A landscape with many valleys, sampled at points; each row gives a point and its height.
From any point a ball rolls to the lowest of the 2 points nearest to it. It stops when none of these is lower. Distance is the straight distance between rows; heights are no part of it.
(221) height 626: [  6 -28  23 -27 -52   0   1 -27  65  38 -22  15 -31   2 -29  -9   2 -16
 -13  20 -25  15   3  42  17 -17  -9   9 -10   3  22  39 -21 -23 -11 -36
  -5]
(1074) height 307: [ 14  15   1  27  -2 -27  31 -10  71 -44   1 -49  12   5  26   9  14  -2
 -16  57  27 -62  -7  -6  20 -16  38  -6   5 -38 -17 -11  16   3  28  21
  25]
(307) height 227: [ 21 -15  -7  -5 -23  12  -7 -15  54   8 -17   6 -30  39   6  23 -14  19
 -59   1 -55 -30 -25  42   2 -36 -10  -5   0 -36  -7  25   3  -9   3 -44
  13]
(655) height 286: [ -8 -25 -19   5 -21  48 -29   5 -80  13   8 -30  36  45  28  -9   5  13
 -31 -55   5 -24 -56  32   6 -14 -14  11   0  22  10 -61  -3 -15   7 -22
  -9]
(492) height 665: [-12   2 -42  10  18   9  -8 -24  72 -12 -17  11   1   4   8  32  11  13
  19  26 -17  33 -22   7 -22 -32  20  -6  -9  -6  32   7  20  19  -7  -1
 -10]
(1084) height 392: [  6 -11  49  -1 -38 -51 -25  16  26  26  23  -5  38  18 -19   1 -22  23
 -28  55  14 -37 -25  16  20 -13   7  -6  27 -14 -24 -48 -10 -17  13 -31
  39]
(496) height 711: [-13 -34  28 -26 -36   8 -34  25 -49  52  16  40 -12   5 -10 -22  40  -7
   1 -37 -21   6   5  31  -4 -14 -41   1   1  28  15  19  -8 -11 -15 -20
 -19]
(625) height 206: [ 24  48 -30 -19  14   1  23  -8   8  -2  16  34  -1 -35 -10  27  -5   2
   7   6   2   3  -7 -21 -31  21  47 -13  -3 -13 -10  -8   8  53 -10  14
   4]
(1055) height 273: [ 10  -3 -12  20  -9   9 -46  -8 -26  13   6 -55  16   8  13 -16  53  29
  -3 -32  41 -35 -49  -8  -6 -16  13  21 -13  19   2 -42  -5  -6   8  12
  38]
(955) height 366: [ 20  -2 -16  -5   9  39 -10   9 -49 -11  -2 -20   2   8 -23  -8 -23  18
   2 -21  -1  19   3   4   9  -2 -10   1   1   7  23 -15 -10 -15   0  -6
 -27]
(562) height 607: [  9  -4  12  24  33  -2  -7  -5   9 -56 -34 -24 -11  26  38  10   8 -18
 -31   0  15 -29 -15  -1   7   6 -29  -9  13 -20 -28   9  -6 -34  18 -18
  18]
(995) height 331: [-12  18  -4  -4  -8 -15  -9 -12  21  21 -19  -8 -11  32 -34   1 -10  -2
  18 -10 -16  15  -8  22  17 -52  22  -8  17   3 -16  11  12  -3   1 -11
  10]
(1025) height 226: [ 26 -29 -13   8 -34 -10  19 -37  66 -27  21 -53  23  28  48  55 -13  34
 -60  18  -5 -53 -59  17   7 -45  17  16 -10  -5  16   4  12  12  33 -15
  40]
(359) height 766: [  9   3  13  42   0   4  -8 -16  60 -12   5 -21  -8 -11  -3   8 -18   0
   0  65  27 -12 -13   1  26  17   7  32 -25 -34  -5  26  -4 -31 -12   4
  31]
(1159) height 946: [-18  15 -25 -15 -20   3 -19  15 -78  34  20  11  32   7 -27  -2   7  -1
  16 -76 -13 -14   7  13   2 -17   6  16  10  32  13 -44  12  -2  18  -1
  -2]
(1079) height 680: [ -7  27 -20 -13   2  16 -27  16 -72  10  42  13  27   6  23   9  -7  -7
  -8 -30  13   0  -5  -5 -41  -3  15 -17  -6  30 -24 -81   7  26  -1  12
  10]
(152) height 370: [ 12 -41  24 -13 -37  13 -28   6 -51  21  19   7  17  33  24  -8   0   3
 -34 -16 -24 -31 -56  40  -8   1 -21  -6   3  11  18 -20 -23 -18  13 -26
  -1]
(67) height 64: [ 32  38  -1  -4   0  -8   1   2 -26 -13  31  32  -2 -36  -7   5  17  -5
  24  19  24 -37   8 -14 -41  24  51  -2  15  -1 -35 -18  -3   1 -10  11
  21]
(606) height 449: [-12  29   4   2  36  19  14  20 -68 -27 -16  -8  11 -41  40  -7  38  -3
  24 -47  22  -8  29 -38  -2  18  13  -6 -17  56  17 -42 -18 -15  16   9
 -10]
(280) height 687: [  5 -20  29 -28 -15 -19  -5  20 -27   1 -41 -11 -15   6 -23 -31  -3 -14
 -33 -25   1  16   1  23  14 -19 -41  18  10  -4  15  15 -31  -9  12 -22
 -31]
(952) height 648: [ 15  29 -48 -15   9   8  29  -2 -18 -28   2   5  21   6  49  38  -5  -6
 -28 -17 -33 -35 -26   2  -6 -24   6 -22  14 -14   9 -52  21  24  23  -9
  11]
(850) height 308: [ 18  22 -32 -23  -5 -19  -1 -32  35 -13  11  -9  34  -9   6  25 -32  12
  -5  27 -11   0   5  -3  -3  -9  22  -8   3 -33  -4 -32  13  11  30   5
  26]
(707) height 130: [ 12  14 -28  20   3  45   9 -28  11  -2  10 -45 -34  26  -1 -28  -6 -11
   2  -1   1   4   3  21  -1  -4   7 -11 -29 -33  -9  41   9   5  -3  30
   1]
(420) height 885: [ -7   2 -24  -3  24  33 -11   6 -68  56   8  10 -29  -1  -4 -25  30  -6
  48 -47  32  16  23 -14 -30  31  -1  11  -7  39  -4  18   9  16 -55  28
 -29]
(212) height 501: [  8  21 -10  -6  -4  21  31  -7 -11 -31   7 -25  19 -26   2  12  22  -5
  12  18  11 -16  -2 -25 -21   6  22 -13   8  30  13 -39 -11  18  29  44
 -11]
(480) height 658: [-23  27  12  19  16 -12  19  -5   9  -9   4  26  -4 -39   7   2   1   0
  58  20   3  19  25 -42 -30  25  18  -3 -14  19  17   9  14   2 -31  33
  -3]
(756) height 580: [  1 -40  13  22  18  12 -19 -21   4 -15 -26 -32  -8  -8  46  -5  25   6
  44   5  56  12   2 -20   8  21 -26  16   4   9  -8  11 -20 -58 -10  24
  -3]
(351) height 167: [ 15   7  15   4 -37 -29 -11 -12  26 -16  26 -34  22  39  41  21 -18  16
 -10  26  22 -32 -17  36  -9 -50  23 -15   8 -28 -19 -19  36 -27  20   4
  18]
(1106) height 909: [ 13  13 -34  -7   4  42 -23 -15 -59  42  12 -19 -13  14 -22 -21  14   0
  35 -35  38  14 -21  12 -18  -2  26  14   2  22 -13   1   2   3 -35  18
 -10]
(1276) height 350: [ 25  16 -27  13  33  34 -30   3 -43 -15 -18 -38 -18 -17  32 -19  40  13
 -17 -49  46 -18 -21 -10 -16  11  -2  13 -16  23  10 -36 -10 -18   1  -4
  18]
(884) height 823: [  9   0  22  23 -26  -2 -17   3   9  14  33  -8 -11   4  -9  -8 -19  15
 -33   0 -16 -12 -54  13   2  -5  24   0 -19  -8  -4  12  -1 -20  -4 -12
  45]
(1041) height 536: [ 12  -3 -13 -19  17  20 -45  29 -63  12  32  22   1 -26   1  -2  30  10
  -4 -21   1  -5  13 -15 -23  35 -20   0 -16  30  10 -13  -1   8 -10   8
   2]
(451) height 234: [  9  19 -31  17   8  28  28 -30  68 -28 -24 -32 -16  16 -10   8 -10   1
 -19  48  -2  -4   8   0  -4 -13  18  -6 -31 -56   0  31   1  22   5  19
 -19]
(251) height 416: [-19 -17  36  -1 -32 -40 -33  18 -27  37  66  18  35  20 -33 -17 -12  21
 -18   5 -20 -14 -13  18   5 -13  10  -1  16  15 -21 -42 -10  -6  23 -29
  48]
(12) height 585: [  3 -53   9 -18 -22   8  -8 -20  39  23 -46 -18 -25  -8 -10  -2  14  -7
  -9  11  18  31   6  -9   9   1 -33  14  -4  -9   3  28 -21 -22  -6   5
 -12]
(34) height 606: [-18  -4  21 -31   4 -15  19  20 -20  -7 -23  24   7 -28 -50  14  14   1
  14  -3 -20  10   4 -24   7  12 -20  19  -2  28  32  28 -19  27   3   0
 -21]
(107) height 673: [ 21  32 -36   6  40  24  17   4 -19 -38   1 -18   6 -14  60  28  -2   2
 -33  -6   5   4 -12 -21 -26   5   6 -26 -19  19  15 -42 -15  12  20  -9
  37]
(20) height 774: [ -9  -6  20 -14  -3 -23 -23  37 -70  14   7  19   1   5 -26 -14 -21  -9
 -14 -40 -40  10  38 -12 -23  28 -20   3  16  22   6 -32 -11 -14  18 -18
  -1]
(258) height 710: [-31  10  47  11  -5 -10  23  12  22  -1 -29   9 -27   0 -47 -25 -24 -34
  10  27   2  25  31 -11   8  29 -17  -6   1  -3 -12  31   2  -1 -22  23
 -25]
(242) height 205: [-10  -4  35  10 -46 -19   4 -13  88  39 -12  17   7  11 -50  16 -32   1
 -38  80   5 -35 -11  35  51  -7   4  11  -5 -36 -36   5  -5  -9  -7 -49
  33]
(511) height 729: [  3 -13  21 -26   0 -10  -5  30 -75  15 -32  -4  -1  -4   4 -15   9   1
 -26 -73  -9  18   5 -17   6  21 -53   7   5   7  14 -20 -17  -9  15 -12
 -28]
(592) height 280: [ 31 -10  11   1 -28 -13 -25 -34  37  19  -8 -17   9  33  12  22 -38  40
 -24  13   6 -13   5  28  10 -15 -18  -1   0 -42 -25 -11  19 -43   6 -18
  19]
(837) height 896: [ 23  -5  21  17   3  13 -19  11 -27  27   5  27 -20  -4 -35 -25  17  -2
 -10 -11  15 -34 -21 -11  12  62 -20  13  -5 -13  -6  32   2 -18 -26   1
  11]
(563) height 783: [ -4 -20 -23  -6  24  48  30   0  -6  -7 -13  12 -23 -21  14  14 -14   5
  21 -41 -21  59   3 -35  -3  47   3 -10 -16  27  37  28  15  20 -13  14
 -44]
(1236) height 868: [-12  11 -22  33  66  40  31 -12  33 -63 -32 -13 -18 -11  57   1  14  -7
  16  20  14  28  20 -33  -9  22   6 -27  -6   3  21   9 -16  -2  17   1
  -7]
(1297) height 448: [ 25 -17   1 -25 -15  16 -38  -3 -19   5  28  14   4 -21 -31   6   3  15
  -3  22  -5  -7  -8  10 -13  -1  -4  10  12  27   3 -10 -16  -4 -10 -18
   3]
(1269) height 470: [ -2 -26 -41  19  50  59  19  -4 -48   2 -25 -25 -28 -18  78 -14  -1   9
  43 -64  61  59  20 -26  16  23  -8  25 -16  20  -1  20 -27 -18 -39  20
 -56]
(283) height 529: [-15  10   4 -16   0   1  13  14 -26  26   0  13 -12  11 -18 -22  12 -24
  -5 -27 -40  21   1 -12  -8  13   2 -22   5  17  -7  14  21  41   6  25
   7]
(761) height 795: [ 18  -4  30  41 -10   5 -17 -12   7  13  15 -33 -13  11   4 -12 -17  25
  -9  -3  39  -7 -29   0  16  12 -14  11 -26 -36  12  16   5 -42  -5  11
  24]
(749) height 520: [  8  -3  -7  -7  56  24  25  23 -43 -31 -43   1 -15 -39  30 -13  34  -7
  13 -52  27  31  35 -34  -2  32 -17  13   6  32  14   4 -29  -3  -7  -2
 -36]
(333) height 700: [-17  -9  -6 -41 -14   6  -8  -4  -7  -1   2   8  -5   1 -33 -22 -15 -16
  23   4 -21  57  22  31   6  -6 -16   8 -25  29  37  50 -13   3 -13 -14
 -40]
(853) height 789: [-25  28  38   3  25 -53 -14  28 -27 -13  23  31  37 -20 -25   5   1  10
  31  35  13 -13  41 -25 -18  -4   8  -4   6  15 -25 -37  -4   0   1   6
  10]
(710) height 73: [ 19 -17 -30  20 -33  41  -7 -24  28  10   6 -38 -13  14  46  38  18  10
 -22 -14   7 -21 -44  18 -17 -35  34   1 -18  -7  -3   7  14  -8   8  28
  11]
(368) height 649: [-13   3 -15  18  26 -15   5 -21  46  -1  12  10   8  -6   3  22  18  -2
  28  48  23  -1 -20 -19  -4 -20  18 -19   2  -5 -20   8  13  26  -3  26
  17]
(1244) height 653: [  2 -30  -6   2  47  18  -3   1 -13  10 -35  -2 -42 -16  -7 -23  -2 -13
  22  -9  41  37  27 -22   7  60 -35  24   3  10 -19  57 -28  -9 -43   2
 -23]
(769) height 446: [  1  -8  11   2  -8  19  13  -6   4 -14  -9 -47  -4  -1 -23   1 -20  10
  -9  26  -6  10  -4 -22  11  -6   1  -3   5  15  13  -7 -18 -15  34  20
   8]
(1013) height 664: [  8 -20  15 -33 -56   4 -33  -1  12  48  11  33  -4   3 -12 -36  23  -7
 -14   8 -45   2  19  59   2 -22 -32 -10   5   4  21   7  -9 -16   6 -40
   7]
(1312) height 357: [ 19  12 -10 -17 -24 -50  -3  -5 -15  -1  27 -16  37   8  -5  -1 -22   3
  -7   9  -2 -36  17  -9  11 -14  12  -6  29 -15 -16 -62   5  -3  47   4
  37]
(497) height 306: [ -3  -5  36  27 -20 -15 -31  -6 -17  64  44   8  18  36 -58 -28   1   9
   0  -4  18 -17 -18  22  17 -15   7 -20  28 -18 -45 -14  -7  -6 -13 -19
  31]
(724) height 275: [-10  23   5  -5 -22 -42 -10  27 -18   2  32  11  23  17  24  16  11  -2
 -27   1  -9 -18 -46  15 -13 -52  16 -25  12   2 -13 -32  19  27  12  -4
  30]
(1206) height 593: [ -7 -14  25  -2  49   5  28  47 -43 -23 -28  13 -17 -27 -19 -16  -4  15
  24 -45  -1  35  62 -44  -1  44 -17  10   5  35  20  15  -1  24 -21   9
 -55]
(1078) height 852: [-20  27  -7   9  39 -13 -18  14 -52  25   4  35 -13  -2 -20 -20  14  -3
  58 -38  -6   3  56 -14 -25  27   2   1  11  28 -30  20  20   1 -42   7
 -16]
(603) height 819: [-37  11  37   3  36 -54 -19  34 -48   0   9  52   9 -14 -22  -7  23 -10
  36 -16 -11 -21  60 -36  -5  14 -23   7   1  19 -23  13  -5   2  -6   4
  -3]
(551) height 644: [-26   0  34 -37 -31 -39  15  31  -3  24  20  51  29   9 -48   7   3  -4
 -12  16 -63 -18  10   8   1 -41  -9 -28  29  13   5 -20   0  47  22 -23
  -9]
(458) height 317: [  9   1   4  33  18  23  20  -9  50 -27 -57 -45 -35  18 -14  -6 -13  -4
 -32  16  20  -2  16  -7  35   6 -26  10 -19 -57 -13  41  -6 -15   6   8
 -13]
(607) height 689: [-25  21 -23   4  29  -1  24 -15  51 -13 -20  30   6 -24 -32 -15  -4  -4
  55  37 -24  20  39 -17  -8  33  13 -15   6 -24  23  13  24  25 -30  19
 -27]
(981) height 728: [-12 -54  -3 -14  11  20  17   7  19  -8 -25  -1 -14 -15 -15 -31 -21  -3
  22 -17 -16  72  34   6  38  14 -25  31   9   1  23  49 -17 -18 -19 -15
 -57]
(644) height 429: [ 18  -5 -32 -34  -2  -4  -4 -16  58 -10 -32   1  11   3 -22   9   3  -7
   5  46 -21 -10   2  25  23 -17 -21  -6  14 -36  15  27  -2  -2  16 -21
 -19]
(1230) height 422: [ 13  23  -3   5   7 -29 -17   5 -51  -1  25 -11  22 -20  19 -22  22   1
  10 -21   7 -28  12 -23  11  22 -11   1  -4  -5   0 -41   6  -6  40  10
  35]
(501) height 265: [ 19   4 -17 -20 -35 -27  26 -28  73 -25   3 -27  17   1  15  38 -16  25
 -32  42 -15 -20 -38   7 -12 -40  47   7  -1 -21   1 -22  11  26  34   1
  25]
(220) height 522: [ -5 -35  29   4 -11   3 -36   0 -24   7 -18 -14  -8  12   8  -6  24   2
   3 -23  20   9 -20  -8  -8  11 -18  10  12  26 -19  -9 -18 -49   2   1
   1]
(453) height 444: [ -4   5 -25   8  14  20   3  19 -51   9   8   5  -8  17  33  -3  -4 -13
 -28 -56 -30  14 -20  -3  -3  13 -15 -18 -10   2  -2 -10  28   9  11  13
  19]
(1186) height 590: [ -6  15  21  -5 -16 -25   5  35   5  13  20  23  -2  -5 -48 -28   1 -11
 -11  19 -38  -9   7  -2   4  -3   0 -18  12 -25  -6   2   5  22  -9   9
  12]
(1303) height 625: [  9 -41  29 -11   0  -4  12  29  18 -22 -55 -21 -45 -27  22 -18   7 -27
  -9  -5  38  45  17 -17  -2  20 -44  28  -7 -24  11  25 -33 -22 -17   7
 -51]
(688) height 263: [  9  47  35  19   2 -36  24  19  29 -34  10  -1   4 -33 -11  -8  -1 -14
 -12  53  32 -50  -6 -13   0   3  29 -10   3 -32  -7 -27   1   3   0  12
  23]
(664) height 351: [  0   8 -34 -25 -17  -4 -20   8 -26  32  23  40   8   6  27  14  19  -2
  -5 -33 -30  -5 -22  16 -12 -37 -21 -12  10   1   0 -21  19  24  -6  -5
  21]
(414) height 851: [-19  48  -4  44  54  35  60   0   7 -30 -20 -13 -29 -18  40 -21  25 -11
  39  -8  36  24  22 -36   6  25  28 -32 -33  18  33  14 -11  11  -6  29
  -7]
(1165) height 681: [-30  -9 -12  10  31   1  41  -4   3 -52 -27  27  12  -4  -7  -3 -12 -27
  13   2 -38  10  23 -22  19  44 -19 -25  20 -11  23  17  10  14  25   0
 -24]
(42) height 650: [-35  17 -40 -25  43   7   5  24 -70  18  -2  11  -5 -22  -9 -32  -5  -8
  56 -62 -25  47  83 -32 -16  44  -1  32 -24  66   9   3  18  38 -14  20
 -30]
(466) height 623: [-11  21 -16 -17  10  -3 -28  27 -62  16  71  50  24 -23  -3  10  -7   9
  11   1  -7   7  23 -14 -39   7  29   4 -14  26 -18 -26   9  32  -7  18
  18]
(470) height 166: [ 22 -40 -18  34 -22  21   1 -43  62 -10 -12 -29 -12  26  29  69   5  20
 -38  10   0 -25 -48   7   2 -45   5   7 -14 -25  19  42   4  -8  23   4
  -2]
(206) height 661: [-19  -2  18 -18 -10 -25   0   9 -37  23   1  20   3 -13 -49 -29 -21   1
  34 -22  -4  37  47   2  19  20 -36  21  -5  19  15  27  -3  -2 -10   1
 -22]
(904) height 335: [  9  11  16 -11 -49 -14  17 -32  49  29  21  20  11  12  -6  26 -24   4
  -8  41   7  -7 -32  32  16 -33   9  -7 -17 -45  14  34   5  18   4  -5
   3]
(14) height 316: [ 17  -5  24   0 -20 -26 -18 -11  33  25   3  34  21  14 -35  25 -20  12
 -10  44  16 -17  11  22  34  -4 -22  -6  13 -28 -19  -4  -9 -28 -15 -37
  28]
(208) height 457: [ 14 -35   0 -29 -33  -9 -14 -16  91  13  -5  18  15 -10 -12  35  11  -6
 -24  78 -24 -28 -15  25  12 -10  -9  -6  14 -18   9   0 -10   1   2 -19
   0]
(168) height 600: [-21  27 -56 -33  55  31  26  -6 -64  -2 -28   5  -3 -23  30  -7   2 -27
  51 -52  15  62  43 -24 -17  37   5  23 -17  50   9   1   7  30 -14  26
 -43]
(888) height 679: [-11 -38 -44   6  23  26   1  -3  31 -31 -23   0 -12   7  41  25  15   1
  -9  -2 -34  29 -29   1   4 -34 -14 -14   9   6  22   8   7   2   7  -8
 -16]
(226) height 83: [ 26   8 -25  16 -20 -14   1  -9  28 -33  60 -13  18  13  68  31 -17  19
 -34   1   8 -36 -48  29 -28 -43  65  -6  18  -7 -10 -24  34   1  12  -6
  35]
(809) height 270: [ 29 -18   4  36 -22 -18   2 -24  72 -33  17 -72   9  17  57  36  34  10
 -32  33  43 -68 -31   8   2 -23  32  14 -13 -11  -3  -5  23 -24  26  12
  35]
(487) height 743: [ -5 -27  -8   2   8  24  17 -14  33  22 -10  20 -29 -14 -30 -13 -24  -6
  25   0 -23  57  28 -21 -14  61  -4  -4 -13  18  26  60   3  21 -32  15
 -29]
(184) height 488: [-12 -25  26   7 -18 -24  -7 -27  96  -9   9  19  18   1  -4  41   5 -13
   6  79   9 -26 -24   8   9  14  28   6  23  -2 -25   7  12 -25   2   0
  21]
(547) height 338: [-40  32 -12   8   8 -17  20   9   4  -8  51  33  26 -33  -6  -5   8   8
  34  -5 -36   5  -1 -15  -5 -22  46  -6  10  14   3 -19  29  55  20  22
  22]
(953) height 548: [  8  13   5 -37 -14  23  13  12 -39 -13 -13  -1   1 -31  -8  19  28  -7
   9  -9  -5   7  -4 -17 -37  -7   8   7 -16  40  41  -6 -27  21   7  37
 -20]
(1231) height 629: [ 11  13 -10  -1  27 -14  20   5   3 -68 -15  -7  13  13  25   8  -9  -9
 -19  14 -34 -49  -5   1   0 -10  -7 -23  19 -18  13 -24   5  -1  31 -24
  16]
(319) height 858: [ 28   1  15  13  -5  28 -21   7 -21  42   9   6 -33  15 -25 -26   9  22
 -23 -53 -12 -28 -45  15   7   5   1   2  -4 -15   8  20   9 -23 -21 -20
   6]
(539) height 713: [-10 -23 -45   1   6  36  12 -31  50  -3 -24  -8  -4  -4 -20  -5 -21   0
  30  32 -14  40  37  -9  12  24 -17  -4  -2 -20  18  31   7  17 -20  19
 -32]
(799) height 268: [-34  25 -18 -19 -22 -37  22 -12  29   5   6  31  28   2 -29  13   1   0
  29 -10 -40   9  -1  17  -9 -45  44 -19  29   1 -15 -25  22  24  20   4
   3]
(213) height 116: [ 13 -24   4 -23 -38 -20  -3   5  39  19  10  19   6  26   9  23  -4  20
 -40  27 -56 -34 -37  40   5 -58   1 -17  23  -2   0 -29  -2  10  17 -47
  29]
(1063) height 601: [  0 -39  -9 -10  24   9 -16  17 -36  19 -21 -14 -31  -9  10 -41  -7  -1
  31 -61  42  83  20  -4  -3   9 -42  37   1  21  -9  32 -24 -16 -56  -2
 -52]
(1107) height 305: [-24   8  51  10 -35 -54   4  10  17  40  41  68  16  22 -47  -8 -28 -27
 -29  41 -39 -18  14  41  31  -6 -12 -17  22 -10 -25   5 -16  10  11 -73
  38]
(903) height 186: [  4 -10 -17  11 -37  29 -21 -18 -24   5   6 -34   1  19  30  14  21  16
 -13 -58  11 -28 -56  21  -1 -30  19  26   3  18   4 -23  30 -29  -2   2
  15]
(166) height 192: [ 29  -6  20  33  -5   4  -7 -32  35 -39 -18 -56  -9  48  22  29 -15  17
 -73  25  12 -66 -32  26   6  -4   3  20 -15 -37 -20  32   1 -24  27 -18
  22]
(231) height 264: [ 12   0 -33   6  20  52   1  -1 -25  -1 -14 -59 -24   7  23 -27 -16  11
   1 -40  23  31  18   3  11  -6 -19  13 -32 -16  10  18  -9 -15  -7  14
 -28]
(477) height 262: [-17  23  24 -12 -24 -47  24 -11  46  13  34  69  35 -19 -14  27 -13  -7
   7  47  -2   4 -20   5  -9 -14  34 -16   4 -31 -20  18  14  43  -7   1
   9]
(935) height 647: [ 18   2  20 -10 -19 -13   5  26 -17  37  -9  12 -10  16 -49 -29 -19  -6
 -24 -26 -28  15  26   6  25   2 -51  -1   3 -19  25  15   0  10  -9 -25
  -6]
(553) height 547: [-22 -22 -31  -2  55  26  12   9 -51  -2 -10   3 -27 -19  37 -30  -8  -2
  52 -37  27  71  39 -20 -23  39  -8  28 -11  47   7  49 -19  11 -48  19
 -69]
(1040) height 742: [-10  -9  26   6   1  15  14 -12  43 -30 -17  -8  -7 -10 -16   4 -21 -35
   4  80  18  13   2  -4   5  32  -4  -4 -20  -9   0  25 -15 -13  -9  15
 -19]
(725) height 659: [-27   6   6 -31  26 -15  31  24 -44 -17 -35  42  25 -15 -25  12  12  -7
  26 -50 -31  25  45 -30 -15  15 -25   1   0  37  25  18   7  35  -1   4
 -55]
(194) height 373: [ 11 -20  -7  16  31  38   7   6 -44 -14 -43 -57 -24 -17  50 -44   5  12
  28 -53  55  36  32 -15  20   5 -24  26   4 -21   2  -6 -34 -44 -14  10
 -52]
(462) height 821: [-14  13 -30  21  54  62  59  15 -19 -25 -15  -1 -12 -29  38  -3  22   8
  29 -32  13  35  22 -41  -9  31   9 -17 -23  32  56   9  12  38 -11  32
 -46]
(447) height 65: [  1 -13  28  24 -29  -5  11 -29  83 -21 -16 -13  15  36  -7  43 -29   6
 -58  58 -16 -65 -30  35  41 -10  12  10  -1 -44 -31  24  14 -19  11 -39
  20]
(265) height 753: [-38  39  63   8   7 -38  22  21   1   2  -6  16   3 -18 -56  -9 -17 -20
  21  59   8  -3  40 -39  -7  26  -3  -8  -5  -2 -24 -18 -11  27 -18  24
  10]
(274) height 666: [ -9  -5  43  23  15 -12 -11  27  -8 -14 -30 -20 -24   1   4 -36 -26  -6
   5   7  24  38  25 -14   1  15 -38  -2 -20 -11   2  -5 -11 -32 -23  18
 -12]
(97) height 624: [  6   5 -19  -1  21   9 -14 -13   1   7   4   1 -10 -26  26   9  14   1
  29   5  32  16   1 -11  -7   1  -5  -2 -19   9  -1  16   0  -7 -24  26
  -2]
(1229) height 389: [  7 -14  -8   0   4   3  -7  -8  64 -25 -60 -15 -25  23 -37  -8 -31 -19
 -15  38  -9   5  30  39  32  -5 -30  20   8 -37 -19  30  -9 -31 -13 -35
 -19]
(520) height 157: [-23   6  52  20 -38 -52 -33   7  10  74  48  48   7  17 -55 -29 -13 -13
  -1  36  -1 -15  28  29  14   4   1 -12  28 -20 -57 -21 -13 -18 -18 -27
  38]
(23) height 654: [ -9  30  17  15  50  -6  30  24 -20 -53 -14   4   9   1 -11  -9  -2 -25
  16   8 -12 -22  31 -24   8   9  -2 -21  28  -3  -3 -15  -4   1  15   0
 -17]
(110) height 158: [ 16  -9 -22   0 -20  -2 -22 -11  19 -18  35 -12  -2 -14  52  33  22  -1
 -11   7  -1 -17 -45  -1 -30 -15  31   2  -7  22  20 -20  15 -13  24  16
  36]
(890) height 202: [-11  14   7  -9 -28 -59   9  12  33   8  28  15  13  20  -6  14 -23   8
 -18  22 -43 -12 -22  17   0 -62  46 -23  31 -18 -32 -37   6  29  26 -24
  24]
(1140) height 573: [ 13 -27   3  14   0  -2 -35 -17 -26 -20 -10 -33   7  40  41 -16  26  -4
 -12 -29  26 -23 -26  16   7  16 -11 -10  20 -13 -33  -7   9 -52  27   7
  22]
(474) height 187: [ 13  29  16 -20 -24 -52   4  -3  11  -4  43  24  18 -36  -2   7   5 -10
 -11  43  24 -33 -34   2 -15 -10  38  10   6 -13 -35   3  -3  26   9   0
  37]
(642) height 927: [ -2  45 -45  -3 -16  17  -2 -10 -60  37  18 -11  16  25 -14  11 -13  -4
  12 -56   7  14 -23  21   4 -32  36   2  -1  12 -12 -28  27  25  -6   9
   9]

For each start below, name the point where the ball stops.
(1236) => (97)
(414) => (97)
(725) => (710)

Call two points neighbours if one is among the 2 nearest of the other. Go from one point of each pair to the other, from neighbour to neighbour, staying as low as possible. Name the highest point that can't be avoided.
(710) / (474) => (1074)
(520) / (213) => (14)
(213) / (710) => (592)
(226) / (710) => (110)
